Points on a hilly landscape, in no order, each with its height.
From any point a ball rolls to the lowest of the 2 points nearest to it. It stops when none of these is lower. Distance is the straight distance between rows; heights are no part of it.
j_179 h=345: [166,146,118,177,97,178,136,109,120,117,115,122,104,126,158,123,116,147,170,110,150,172,150,168,93,128,140,124,130,123,105,126,150,143,128,168,128,138,143,118,122,111,146,105,153,148,115,95,128,114,120,134,154,126,152,110,73,156,111,144,153,91,87,162]
j_650 h=278: [128,119,104,141,146,114,144,103,115,75,118,137,110,138,142,134,127,159,155,119,103,137,100,127,114,106,130,143,141,156,116,111,118,120,128,137,125,129,97,149,131,119,131,154,172,177,129,120,136,144,129,123,111,130,109,142,109,128,155,153,120,112,165,131]
j_395 h=592: [152,136,102,91,148,180,187,89,139,160,151,132,117,122,159,149,142,111,117,113,112,142,93,120,146,138,119,144,122,95,144,158,139,139,141,108,107,165,145,124,140,86,106,62,88,75,129,152,119,122,102,119,97,109,122,136,115,116,103,140,148,106,114,156]
j_24 h=649: [119,125,148,152,108,111,120,170,143,82,104,112,120,165,148,72,115,119,102,131,161,146,154,162,114,129,118,119,150,147,123,95,122,147,96,143,114,69,184,135,155,162,166,160,129,156,115,88,138,118,143,66,140,136,165,127,156,144,103,119,122,89,125,96]
j_375 h=262: [111,135,123,157,139,106,110,142,152,59,121,133,119,156,134,109,121,137,109,117,140,123,133,115,114,119,128,126,146,159,125,102,108,142,129,139,120,96,118,132,129,165,126,155,162,185,96,114,155,140,124,87,123,149,113,127,105,121,137,144,132,117,149,105]
j_265 h=685: [85,133,116,113,145,117,87,160,135,93,102,119,136,168,127,94,136,106,98,125,144,105,148,143,131,138,123,175,150,188,127,109,118,128,108,116,166,98,142,124,132,176,139,161,102,172,134,104,169,135,132,65,100,144,136,138,155,98,156,118,115,147,156,114]
j_185 h=307: [118,144,118,183,99,117,136,100,101,123,143,112,135,131,143,167,147,178,179,114,112,122,129,105,147,79,98,125,131,116,156,86,95,128,171,152,85,161,87,153,103,105,160,98,164,144,118,116,104,159,80,210,170,96,130,91,65,107,124,178,145,144,122,115]
j_837 h=414: [117,147,171,160,122,109,121,145,151,114,180,143,110,147,126,120,125,133,98,124,144,122,144,93,108,123,137,107,131,158,140,118,152,144,135,139,98,112,165,142,95,140,161,121,105,168,96,132,139,127,128,153,153,123,154,72,114,123,121,129,151,156,107,142]
j_330 h=110: [104,145,135,175,160,89,121,142,162,79,155,138,123,159,120,130,128,158,129,124,129,115,120,64,100,135,118,130,153,154,132,85,106,165,152,125,120,100,93,113,122,148,113,132,133,196,83,135,156,158,115,116,149,122,112,108,90,106,135,155,150,167,150,100]
j_212 h=620: [144,114,130,85,154,123,172,107,150,154,162,153,129,120,141,126,115,135,122,130,120,123,96,106,131,124,143,130,133,115,135,170,134,148,122,104,95,150,169,120,106,99,110,98,84,75,129,159,102,116,107,137,91,102,124,128,113,135,108,118,167,113,138,153]
j_110 h=346: [116,173,147,165,137,132,85,140,162,113,167,142,137,158,130,126,146,123,109,104,155,108,131,81,130,128,121,138,134,177,127,116,153,147,141,135,142,102,120,136,101,148,136,137,100,194,133,110,171,143,127,141,145,132,138,91,98,85,123,143,160,174,103,129]
j_199 h=123: [150,108,128,130,124,126,151,110,118,125,140,133,122,143,147,129,128,160,154,133,97,126,100,122,134,124,121,107,130,90,123,139,124,133,151,140,88,150,136,160,138,90,148,105,124,128,112,127,102,129,123,152,138,109,134,102,102,129,118,122,135,107,139,160]
j_405 h=714: [124,112,151,101,115,77,142,176,132,129,115,93,149,152,91,94,128,130,128,154,119,124,149,172,121,146,126,115,156,127,122,130,97,123,107,96,127,115,156,85,141,142,116,164,112,110,141,122,132,134,154,76,126,146,150,164,176,148,130,68,93,116,167,101]
j_33 h=527: [113,130,116,112,109,134,85,158,142,135,124,124,123,155,133,115,142,103,79,113,125,119,109,133,140,127,104,123,132,138,122,130,147,139,121,137,143,108,150,142,168,126,133,136,128,137,138,114,150,144,139,99,90,139,124,127,116,98,137,121,122,116,119,137]
j_52 h=682: [143,156,146,115,162,127,150,112,153,182,185,152,121,112,140,107,145,136,162,131,119,90,120,95,145,138,132,148,144,141,143,156,148,147,131,116,125,126,124,117,56,106,134,98,36,132,133,158,109,119,130,169,137,106,142,134,129,122,120,96,162,175,133,134]
j_519 h=610: [147,115,118,133,151,108,156,159,158,102,155,137,128,186,140,84,132,173,152,136,94,131,71,112,137,149,107,127,178,165,123,119,153,156,120,106,135,106,116,116,128,105,112,129,93,188,94,112,138,133,142,92,126,118,128,168,116,88,133,99,125,136,170,130]
j_164 h=603: [93,111,100,144,182,117,100,153,159,118,168,133,121,150,98,121,142,144,138,148,113,99,98,53,133,159,111,167,140,150,127,133,123,139,155,100,175,111,92,96,99,133,75,133,72,150,119,147,147,141,126,123,142,128,117,128,126,71,120,115,139,201,158,106]
j_169 h=668: [123,90,161,93,146,118,106,122,105,116,115,149,150,126,125,141,105,109,102,156,109,141,125,106,135,115,178,104,89,123,131,93,112,112,133,144,127,112,139,166,137,114,130,119,169,116,114,157,126,125,113,142,124,141,104,91,152,145,130,140,122,101,163,146]
j_320 h=761: [125,97,131,128,140,133,130,95,85,111,95,120,84,115,128,150,101,141,188,132,102,139,139,145,129,115,118,125,96,117,122,81,89,113,140,144,139,143,67,146,138,132,125,153,177,135,152,161,117,133,113,145,146,141,86,127,159,163,118,151,88,131,176,101]
j_360 h=438: [142,135,108,135,107,140,168,117,133,121,146,105,104,111,137,138,118,132,133,130,159,123,154,164,81,126,109,144,123,98,128,149,94,147,118,114,106,147,157,90,114,141,127,116,105,91,141,145,111,142,130,130,138,111,133,119,117,165,131,158,149,128,123,172]
j_351 h=295: [151,156,128,166,105,128,104,154,145,160,142,112,120,67,88,139,106,136,136,146,122,127,166,139,110,164,103,67,115,76,103,134,129,129,147,152,110,128,138,124,141,126,117,161,158,107,112,154,120,128,132,145,158,142,153,117,132,172,96,106,149,101,70,110]
j_284 h=253: [121,138,142,108,127,167,113,115,116,158,121,153,173,130,110,157,156,70,71,113,150,128,122,97,152,145,155,157,107,136,151,163,142,119,130,121,174,135,118,119,107,131,94,82,98,90,159,128,146,101,119,138,99,137,107,129,117,82,134,155,135,143,91,135]
j_898 h=628: [113,128,143,106,146,133,96,106,91,182,108,156,141,83,128,162,143,108,141,124,128,86,140,121,144,134,146,149,104,153,151,106,129,101,126,124,154,145,63,160,76,148,142,117,106,129,151,155,136,136,146,168,128,127,107,117,160,148,133,128,109,178,153,100]
j_774 h=744: [136,149,149,145,89,65,111,166,138,147,137,77,168,119,74,132,147,133,109,137,153,87,142,170,108,114,109,122,164,123,116,158,113,144,94,79,128,146,140,101,115,165,130,163,112,102,175,105,118,146,159,137,162,132,149,142,149,134,159,107,113,159,93,120]
j_445 h=693: [114,94,170,125,136,95,122,120,84,86,106,146,136,154,105,147,111,124,116,151,134,131,130,89,125,105,159,120,99,147,133,72,80,109,134,136,131,118,104,156,124,119,126,124,184,138,113,133,133,142,95,151,145,151,99,101,147,132,157,171,116,146,171,135]
j_281 h=701: [137,160,125,115,158,146,149,89,140,196,154,172,145,97,138,138,159,104,138,112,114,112,127,90,165,140,134,136,122,127,150,169,157,123,142,132,145,138,111,130,60,110,121,95,61,113,150,157,118,98,120,158,118,116,118,137,122,134,113,112,151,151,124,123]
j_249 h=609: [97,141,125,142,129,122,136,148,143,76,104,111,111,182,157,81,128,109,94,124,170,149,163,164,102,130,123,143,128,168,142,106,115,139,83,111,117,95,166,112,117,174,178,145,103,165,106,86,139,123,126,54,130,128,174,135,164,117,130,147,138,117,129,131]
j_936 h=191: [164,113,129,151,110,92,141,114,125,92,112,127,147,132,117,144,116,174,157,123,108,157,108,119,134,105,137,109,142,136,105,119,141,128,131,150,112,126,108,157,130,102,122,141,190,157,124,96,136,127,120,136,142,123,105,135,97,124,139,143,115,99,140,123]
j_420 h=257: [120,162,111,179,172,130,118,127,158,123,170,137,144,154,116,145,157,131,143,115,143,119,125,39,113,115,123,164,146,150,124,111,121,148,148,125,148,107,89,106,99,140,86,115,109,178,119,135,154,157,101,152,161,111,108,123,81,90,138,152,170,186,100,109]
j_278 h=454: [121,109,94,126,126,165,172,107,127,75,103,134,109,173,165,112,134,135,130,131,137,169,99,165,130,138,115,148,143,160,113,117,132,121,113,136,148,117,112,122,182,116,142,127,154,156,124,87,146,120,129,80,83,137,131,184,138,97,148,154,95,96,126,122]
j_507 h=777: [120,112,142,117,169,137,129,105,98,115,124,153,105,108,124,155,101,140,180,146,106,131,143,124,113,133,168,134,106,143,121,85,111,99,131,126,149,131,85,132,128,140,112,147,156,131,125,167,120,119,134,148,136,145,111,117,168,170,122,118,105,159,174,109]
j_41 h=719: [114,108,142,137,136,116,137,91,67,116,116,135,109,133,128,161,122,139,152,129,130,135,144,122,128,87,158,135,95,154,142,83,90,107,127,149,111,128,88,150,91,126,153,127,165,150,123,141,122,148,112,183,162,123,116,85,131,141,141,186,129,159,162,139]
j_372 h=274: [139,141,84,169,95,182,149,95,124,79,116,117,105,123,155,132,103,149,153,90,154,164,145,168,98,108,101,130,129,108,106,136,118,132,124,147,106,145,149,135,146,121,132,125,156,144,99,93,129,143,113,122,140,99,134,114,73,149,149,185,154,91,105,169]
j_556 h=158: [124,141,141,105,142,143,115,111,128,163,122,153,154,96,114,164,134,78,85,114,153,119,150,111,123,137,171,130,76,134,159,146,143,111,138,138,152,128,137,122,91,137,112,111,122,83,146,156,141,103,120,149,114,145,104,116,136,137,124,151,146,132,98,113]
j_436 h=458: [138,114,97,104,105,159,124,88,126,137,99,128,88,100,191,108,118,142,139,102,97,136,131,171,135,101,130,132,95,114,132,158,148,125,121,139,107,141,145,142,135,112,158,150,136,126,130,133,112,130,139,119,109,106,134,102,110,155,122,139,127,76,125,164]
j_534 h=688: [107,123,116,92,138,154,102,127,114,166,122,109,96,88,124,137,145,115,129,119,98,100,127,139,162,168,97,170,114,96,128,136,139,105,146,128,128,161,71,128,152,135,128,161,98,133,185,146,120,107,157,116,90,144,92,189,167,125,135,123,67,171,131,121]
j_830 h=675: [133,120,147,156,94,112,94,183,141,107,111,132,125,141,127,72,108,119,91,138,153,153,143,140,129,128,135,80,157,126,113,94,136,154,108,159,104,78,184,149,167,142,139,158,171,150,101,102,144,117,143,90,152,136,158,106,141,141,92,107,110,72,109,95]
j_122 h=653: [89,130,99,137,123,141,131,131,120,74,104,111,119,172,131,88,153,96,94,113,174,109,130,154,131,134,117,153,139,188,134,108,105,114,91,121,139,107,143,129,127,165,178,146,121,173,131,98,145,148,134,96,98,136,149,147,156,106,175,159,130,150,151,138]
j_517 h=330: [116,118,146,97,118,132,84,167,124,165,135,132,125,111,95,117,146,73,81,151,152,93,139,122,136,172,132,121,99,111,145,118,105,117,134,123,130,117,155,134,137,147,124,128,102,73,152,173,133,113,130,143,132,159,119,119,167,129,124,118,122,153,110,135]
j_905 h=420: [168,136,149,171,71,146,142,145,94,145,110,92,131,135,88,142,129,126,150,151,152,147,139,172,96,151,114,95,146,105,118,134,133,132,123,151,131,141,145,129,171,106,156,92,151,118,124,99,132,119,148,113,161,137,153,129,108,139,122,130,122,102,80,139]
j_151 h=562: [104,126,123,157,116,146,165,154,150,70,97,105,119,195,167,86,132,118,116,145,188,197,131,175,94,131,146,137,130,166,115,106,140,133,90,134,122,89,151,103,134,175,156,115,131,157,76,70,131,116,106,53,125,122,163,149,157,99,127,156,145,104,115,127]
j_559 h=720: [124,174,154,160,103,106,96,183,154,155,155,83,160,114,90,129,130,120,94,136,125,123,162,162,95,133,100,101,153,133,97,150,132,146,107,102,127,126,156,100,146,156,101,175,107,122,140,102,157,148,136,94,156,135,155,149,130,136,116,84,137,146,80,101]
j_617 h=560: [126,129,136,110,107,86,144,100,91,139,124,122,163,99,97,151,158,116,126,124,146,91,121,121,155,96,138,147,135,113,156,140,108,115,128,102,132,167,96,126,95,127,138,112,136,75,162,129,102,140,125,185,137,132,107,136,119,131,158,159,120,151,127,133]
j_515 h=392: [141,117,118,132,133,175,140,112,118,108,121,146,121,164,138,140,140,129,128,127,104,160,82,117,145,156,104,139,126,140,115,122,129,120,137,144,150,125,90,130,199,85,116,101,152,153,134,109,157,99,127,105,109,147,121,161,122,79,137,134,97,125,109,116]
j_232 h=225: [149,165,123,169,100,145,81,138,136,162,121,79,106,62,94,147,121,131,160,105,123,125,163,167,120,147,102,94,125,97,95,131,134,118,141,147,151,145,94,107,147,137,107,186,173,123,144,142,132,122,154,117,155,158,117,155,130,156,120,116,127,112,72,97]
j_70 h=265: [151,98,141,129,99,142,122,151,133,136,105,114,136,116,130,129,101,126,116,129,131,166,133,158,103,112,120,79,114,77,116,147,117,134,122,148,94,116,191,137,187,120,114,132,173,84,84,121,117,132,134,114,140,108,153,109,101,152,105,114,144,45,100,150]
j_224 h=705: [125,109,113,112,123,140,113,122,119,155,118,98,92,100,128,124,123,126,151,120,93,129,119,139,146,154,91,135,131,97,108,120,134,113,146,125,143,141,90,120,192,116,108,177,141,131,170,146,127,111,166,101,94,152,100,193,161,145,136,107,71,125,130,110]
j_288 h=340: [145,177,136,164,110,105,115,110,121,150,124,102,155,84,78,173,129,116,114,114,156,124,176,132,107,100,131,128,107,125,109,141,137,118,120,126,170,133,96,90,100,164,84,152,172,119,167,104,136,126,135,155,177,153,126,140,124,150,130,127,121,141,54,105]
j_853 h=646: [141,124,119,128,146,98,173,142,137,102,139,120,119,168,136,89,125,170,165,144,105,121,107,161,115,142,110,142,182,150,122,141,136,145,115,98,117,128,133,100,121,122,136,134,97,147,126,109,130,138,141,76,117,104,135,170,130,137,139,82,109,123,178,127]
j_527 h=595: [107,124,149,108,128,89,126,103,80,129,116,145,159,112,107,157,151,103,140,123,165,86,141,114,142,104,169,153,129,142,169,108,112,122,112,104,142,138,89,136,72,151,138,106,138,97,152,157,104,139,127,195,153,127,107,98,154,137,154,150,128,182,136,121]
j_899 h=605: [124,92,125,90,109,117,155,155,120,112,85,127,132,179,159,108,140,110,73,124,147,165,107,148,117,93,151,134,115,128,130,146,131,125,89,119,107,110,179,155,155,134,139,115,158,99,100,92,104,146,119,108,95,135,137,129,144,112,140,146,129,84,152,170]
j_391 h=641: [132,63,132,93,118,128,158,139,100,113,87,137,113,169,171,76,130,126,115,144,118,173,114,149,134,109,141,122,126,110,138,113,108,124,108,145,109,105,171,169,165,120,149,115,150,123,108,134,99,139,136,108,110,138,140,116,162,141,142,137,111,80,166,176]
j_611 h=637: [91,141,101,132,192,110,109,119,138,117,150,140,127,122,100,133,121,141,155,129,124,83,125,85,140,138,116,185,150,134,146,139,112,144,132,77,178,131,57,103,79,170,67,159,97,141,146,147,134,134,137,137,127,122,92,153,141,94,132,118,124,215,179,89]
j_496 h=488: [113,145,111,121,131,167,79,132,148,139,131,151,100,116,151,134,125,102,91,105,114,117,136,98,135,116,114,111,84,139,140,121,158,144,151,159,124,116,134,148,140,133,134,136,131,155,129,142,150,137,122,126,92,137,126,90,107,123,107,135,148,108,110,127]
j_522 h=415: [112,122,114,75,157,173,107,86,108,154,117,158,82,84,193,129,115,117,142,88,94,120,136,154,143,102,149,114,96,129,134,132,159,112,118,141,116,135,126,156,109,129,161,144,107,135,123,166,123,131,117,142,85,115,113,98,145,168,98,139,139,106,150,145]
j_616 h=248: [109,139,141,113,144,140,90,132,125,136,119,134,119,96,115,160,116,80,88,135,148,113,157,113,110,146,143,122,74,125,132,120,112,111,139,142,157,114,127,117,132,148,110,137,133,94,152,160,148,119,129,130,125,161,115,110,168,143,126,124,130,140,105,121]
j_452 h=564: [157,114,142,125,128,128,150,153,134,109,133,135,165,187,113,115,117,135,114,139,134,183,105,144,115,111,172,142,137,161,105,150,169,112,100,98,137,123,151,88,144,134,93,112,136,141,115,68,131,116,114,91,120,127,145,162,119,92,123,94,117,119,115,120]
j_633 h=640: [124,91,153,99,118,100,122,154,119,113,117,155,152,158,115,117,125,104,61,136,145,137,115,120,125,103,160,111,107,134,144,130,119,129,115,126,108,110,180,147,138,136,142,105,134,99,114,125,127,136,129,137,114,142,119,101,132,130,141,133,133,112,133,155]
j_662 h=681: [124,114,135,113,140,93,154,145,125,116,132,113,145,160,105,95,120,145,161,155,113,108,119,163,128,154,125,159,162,166,132,129,110,130,99,80,153,119,125,94,118,141,131,156,77,147,146,125,110,133,148,94,121,129,147,170,183,126,140,78,89,165,192,120]
j_904 h=305: [135,117,113,96,140,158,161,106,151,134,160,151,77,100,154,116,87,166,159,130,106,143,146,154,119,133,148,114,130,95,113,156,152,128,127,133,114,126,163,99,120,121,132,138,123,109,106,165,105,121,115,136,112,111,167,120,112,181,106,93,161,89,138,155]
j_692 h=532: [132,135,104,99,133,166,138,103,129,153,122,105,115,104,153,144,114,106,116,98,110,157,126,168,132,128,116,133,127,106,118,164,160,110,125,109,143,159,131,93,178,104,94,136,141,78,146,116,140,126,139,94,88,118,112,182,125,117,127,130,101,88,88,132]
j_630 h=687: [95,152,113,121,140,119,61,165,154,134,129,106,121,127,99,115,135,105,108,128,137,78,144,120,133,149,103,160,147,152,120,118,109,136,117,116,166,115,109,125,129,182,129,187,99,158,166,141,171,140,151,91,117,158,135,137,152,113,140,107,112,175,137,91]
j_973 h=651: [106,127,132,84,151,127,102,124,112,196,117,177,164,59,124,142,145,101,141,134,118,68,117,95,168,168,144,138,117,132,161,150,146,102,125,112,130,140,90,154,92,127,134,107,75,104,141,185,116,93,140,143,97,133,97,134,180,142,125,105,113,173,144,99]
j_490 h=671: [124,85,134,99,127,120,149,148,120,113,97,124,119,162,140,84,125,115,139,163,117,154,125,138,118,146,138,113,140,123,130,88,88,125,122,136,130,102,151,140,186,112,139,125,143,132,130,139,126,124,139,91,114,149,130,132,164,142,129,115,87,104,163,129]
j_823 h=736: [148,130,152,126,101,134,133,113,122,171,127,138,131,102,133,165,159,115,116,143,78,126,133,107,163,139,123,76,74,103,138,116,131,101,164,160,115,138,118,158,116,73,154,78,139,111,124,150,117,108,115,159,138,142,130,93,109,124,107,118,129,112,135,126]
j_865 h=252: [136,119,120,134,84,146,138,164,130,111,111,101,137,146,129,121,107,109,87,134,139,155,145,144,89,109,103,94,117,88,136,135,101,152,112,130,81,144,194,137,188,122,124,112,147,88,95,121,125,152,124,116,128,106,128,111,106,140,128,147,152,80,112,172]
j_675 h=743: [118,100,120,147,117,125,155,84,94,97,104,99,81,120,128,162,102,166,185,134,119,145,143,140,115,103,118,128,83,97,118,83,67,115,144,144,104,134,98,154,115,132,124,128,187,115,150,158,104,151,93,172,178,132,110,93,138,162,128,191,128,130,174,123]
j_404 h=509: [127,119,102,144,137,168,170,134,152,83,103,119,123,196,164,90,142,131,128,136,163,185,102,164,115,154,131,133,150,176,117,120,139,141,87,120,149,98,129,91,157,140,133,113,124,155,96,70,137,123,117,57,106,125,139,184,140,77,133,151,129,105,125,122]
j_100 h=223: [161,131,128,121,134,148,150,133,149,138,155,147,106,150,133,111,114,165,159,140,99,146,116,136,119,144,133,96,157,112,114,137,153,139,128,134,107,132,144,120,135,91,134,106,120,125,97,138,123,112,120,133,119,120,157,114,101,132,100,81,142,100,128,146]
j_746 h=484: [158,142,151,119,150,75,148,110,142,140,136,112,195,107,81,155,132,132,136,139,125,116,107,82,146,118,155,150,162,131,119,168,128,111,131,92,149,154,116,109,99,111,89,112,135,98,151,104,103,121,118,159,147,106,110,153,124,109,155,100,124,151,130,111]
j_781 h=698: [126,105,125,100,128,134,137,113,127,128,114,114,106,128,133,127,125,111,141,144,97,142,115,141,123,147,119,114,119,94,125,118,109,103,141,133,125,134,131,121,183,100,121,130,154,102,151,151,124,128,144,114,118,134,106,145,156,151,121,125,98,94,138,136]
j_143 h=567: [106,112,93,92,129,131,125,139,127,108,101,142,122,170,170,104,139,111,76,102,140,139,103,132,144,100,130,150,123,148,145,121,134,120,108,135,119,109,150,165,147,136,139,131,157,149,113,105,130,144,133,118,65,132,118,133,134,91,159,151,114,102,153,159]
j_314 h=526: [145,153,145,119,116,96,160,91,109,160,116,115,216,83,87,174,161,116,126,116,142,108,127,84,181,98,136,152,142,99,145,153,122,104,142,114,145,167,90,134,85,99,103,91,126,82,163,123,101,120,120,186,150,104,114,137,107,112,156,141,120,143,96,116]
j_355 h=700: [141,140,153,153,107,100,100,178,155,122,131,111,135,117,114,104,103,135,118,138,121,142,166,167,110,138,116,85,155,130,95,135,153,138,103,128,108,108,167,108,155,156,136,177,142,136,125,100,141,127,143,97,159,141,163,135,114,158,97,68,126,95,81,91]
j_710 h=178: [165,121,103,146,103,121,102,142,122,134,115,137,158,100,123,132,83,171,142,117,103,151,123,153,128,110,120,86,154,97,103,152,165,133,129,139,92,125,161,162,163,102,106,155,175,127,96,103,112,119,149,124,130,99,142,120,91,140,102,86,131,49,105,133]
j_824 h=796: [115,118,135,93,198,120,128,117,137,137,156,170,111,104,119,160,83,125,140,168,124,126,144,93,114,157,164,103,95,121,125,107,101,115,143,127,120,106,137,130,110,138,112,143,138,100,110,204,124,116,114,150,130,139,117,106,175,175,120,114,150,142,185,112]
j_575 h=721: [160,146,158,125,107,122,146,118,125,172,137,143,155,94,135,145,157,124,130,121,118,107,145,125,162,129,136,110,108,107,149,147,152,129,154,143,126,158,137,141,79,110,158,85,95,105,138,135,120,107,132,173,133,115,147,105,98,126,122,117,134,127,114,146]
j_239 h=331: [117,120,149,97,129,187,110,114,101,141,121,148,145,147,128,150,141,97,81,111,106,136,92,116,173,150,126,159,107,142,138,151,153,109,145,135,185,141,92,131,165,106,107,92,115,130,139,117,170,100,138,111,90,140,119,135,122,53,139,128,97,141,95,119]
j_362 h=355: [122,128,88,164,85,153,141,114,122,97,111,93,92,123,149,107,112,143,141,108,159,133,156,204,93,121,92,128,140,102,113,147,120,143,106,121,105,143,181,118,138,147,159,132,124,133,115,105,117,135,144,104,131,99,173,129,104,161,144,153,148,96,118,167]
j_126 h=427: [130,137,165,170,131,130,136,144,148,89,157,139,116,167,126,109,98,132,118,139,164,171,142,127,96,137,145,111,137,141,123,116,143,144,121,135,118,101,150,117,139,144,141,121,144,154,94,98,141,114,118,108,165,132,147,94,113,138,111,136,143,124,100,120]
j_818 h=369: [122,134,131,75,164,161,136,109,128,160,151,167,98,98,178,130,103,126,151,115,116,121,154,151,133,132,163,123,101,132,139,139,146,126,110,126,123,127,146,125,95,135,148,126,101,107,106,185,116,117,128,144,99,124,146,109,137,177,98,104,157,110,144,149]
j_979 h=228: [125,131,119,150,108,126,151,97,114,123,142,122,114,136,154,153,144,160,153,110,108,123,112,124,135,103,111,127,129,121,142,115,109,130,162,155,93,167,114,174,121,106,164,95,124,137,127,117,113,153,98,173,144,102,128,109,84,130,134,172,146,138,149,156]
j_263 h=94: [156,113,108,139,96,78,123,131,131,111,103,109,167,101,120,133,95,181,148,123,102,131,108,128,135,101,111,98,155,122,86,145,155,128,134,148,99,143,136,165,142,97,113,166,188,150,123,97,115,125,149,127,133,102,127,140,103,138,146,93,113,74,144,133]
j_624 h=525: [147,119,137,132,149,92,144,135,138,108,141,131,179,159,101,130,122,145,127,142,111,125,106,106,132,113,155,141,152,163,108,155,138,120,119,98,167,127,116,112,119,135,89,119,119,133,134,85,129,128,131,125,129,124,114,162,123,96,147,90,110,146,141,117]
j_811 h=413: [115,130,140,125,111,110,98,155,127,173,152,134,141,108,98,123,176,84,93,157,134,68,103,77,153,144,109,126,116,81,149,116,108,132,176,136,118,135,149,128,130,115,131,101,88,73,130,167,106,137,120,170,144,146,115,111,148,122,123,138,142,182,125,114]
j_99 h=652: [114,143,136,113,152,122,135,121,155,134,179,154,136,134,133,107,130,112,115,137,142,86,103,83,123,130,140,135,135,134,152,154,136,158,142,107,103,129,166,112,73,117,119,81,43,102,127,164,115,128,113,144,119,118,124,121,119,116,115,144,176,162,137,142]
j_803 h=738: [143,116,150,138,94,66,123,178,131,148,119,80,144,111,78,121,131,147,137,167,135,123,165,179,103,141,127,113,143,121,112,120,108,128,107,113,124,130,156,93,128,158,144,164,130,103,160,116,106,130,161,109,161,154,156,138,157,163,142,74,98,126,128,119]
j_428 h=497: [123,110,94,93,120,181,145,90,131,135,92,101,95,103,184,126,114,116,132,91,115,161,127,178,119,96,118,138,112,90,130,166,143,116,101,117,124,144,159,97,182,102,127,143,142,79,121,124,108,128,138,110,99,113,125,146,120,142,118,136,130,51,105,164]
j_568 h=433: [146,138,138,134,152,68,152,91,137,122,146,135,177,96,118,141,140,163,163,121,146,103,112,71,151,76,144,159,167,127,135,141,128,130,147,118,122,144,111,123,70,111,120,112,130,122,127,109,91,140,110,191,152,84,118,119,80,110,157,126,138,155,130,129]
j_778 h=349: [147,121,124,164,73,142,151,163,104,109,106,110,168,170,106,103,121,129,123,155,157,162,110,152,103,132,100,85,154,93,116,118,117,151,123,148,91,128,173,168,194,94,154,96,149,117,88,90,136,130,127,126,150,108,126,127,104,125,131,149,136,87,101,153]
j_206 h=404: [149,157,135,172,108,167,109,129,134,109,131,135,101,153,171,114,139,139,153,100,147,169,129,138,129,132,139,119,126,166,124,109,180,133,134,172,146,111,122,151,122,125,159,123,144,193,113,91,153,117,126,127,136,136,144,109,86,115,99,155,146,106,94,129]
j_399 h=466: [110,133,123,102,133,119,125,131,137,182,151,147,117,78,117,130,143,102,107,153,116,92,121,74,154,159,123,97,100,81,146,130,114,128,176,137,99,142,136,142,108,114,129,107,83,83,133,193,113,113,111,180,115,141,110,112,169,146,119,119,157,158,143,111]
j_817 h=448: [126,150,130,140,138,161,95,106,125,132,130,156,99,142,173,131,147,134,150,97,104,140,120,134,148,122,129,121,110,172,139,115,159,115,149,170,142,123,97,169,106,118,166,123,124,184,123,129,153,126,130,141,117,141,127,107,93,108,111,144,130,132,127,130]
j_678 h=373: [129,147,127,152,129,101,167,78,107,146,145,136,155,100,130,166,151,155,172,110,142,124,136,87,150,63,134,155,131,107,149,98,113,110,166,144,105,159,90,129,54,107,140,77,149,111,129,123,90,142,73,207,174,90,136,95,84,120,127,159,152,159,121,126]
j_753 h=665: [77,150,93,121,152,127,69,146,144,141,128,115,111,121,89,125,134,140,135,131,119,63,135,111,150,145,88,180,151,136,129,141,113,147,134,101,176,124,58,118,113,177,105,196,104,154,166,146,151,138,146,113,108,134,114,159,151,102,143,117,112,200,168,90]
j_205 h=287: [154,161,141,166,91,114,102,147,126,171,120,93,134,76,80,159,145,141,150,120,135,106,168,151,120,121,114,114,111,103,113,137,138,116,127,128,161,151,99,100,107,142,128,157,162,122,168,126,121,124,152,153,176,152,141,125,139,157,119,104,111,142,76,108]
j_401 h=670: [116,105,113,81,146,146,121,115,92,187,118,150,129,67,120,141,143,117,113,133,112,81,106,121,168,172,126,156,106,109,149,151,142,109,141,107,127,161,63,147,134,134,125,140,77,108,168,164,117,97,151,131,88,131,91,169,192,129,134,112,76,181,137,106]
j_819 h=354: [135,145,139,160,122,133,120,151,142,118,152,124,100,114,110,136,107,130,113,147,135,136,155,127,88,146,120,84,109,100,114,122,109,144,143,132,103,122,155,119,138,121,117,123,139,114,112,141,126,125,118,132,152,132,140,94,120,165,111,122,153,112,98,127]
j_505 h=571: [119,111,123,136,179,116,114,147,155,110,161,140,143,172,132,108,132,154,148,128,113,118,87,62,145,136,129,161,170,181,127,134,147,140,124,109,172,108,100,111,104,126,90,139,87,195,107,115,149,138,135,110,130,114,130,140,113,61,139,123,131,190,156,123]
j_919 h=563: [142,127,102,92,150,185,155,96,136,140,145,127,107,134,158,154,124,100,104,120,119,161,106,136,126,155,126,159,113,107,136,166,144,127,124,107,148,148,126,86,159,104,96,94,109,85,135,126,133,121,119,107,89,130,114,153,133,113,102,128,126,115,108,139]

Two balls start at each pair of points below. Name the first point that both come to, or write never.
j_355 / j_452 => j_404
j_169 / j_490 => j_899
j_781 / j_507 => j_899

Write out the way that a ball takes from each point below.
j_675 => j_41, j_445, j_169, j_633, j_899, j_143, j_33, j_496, j_817, j_206, j_179, j_372
j_919 => j_692, j_428, j_436, j_522, j_818, j_904, j_100, j_199
j_824 => j_169, j_633, j_899, j_143, j_33, j_496, j_817, j_206, j_179, j_372
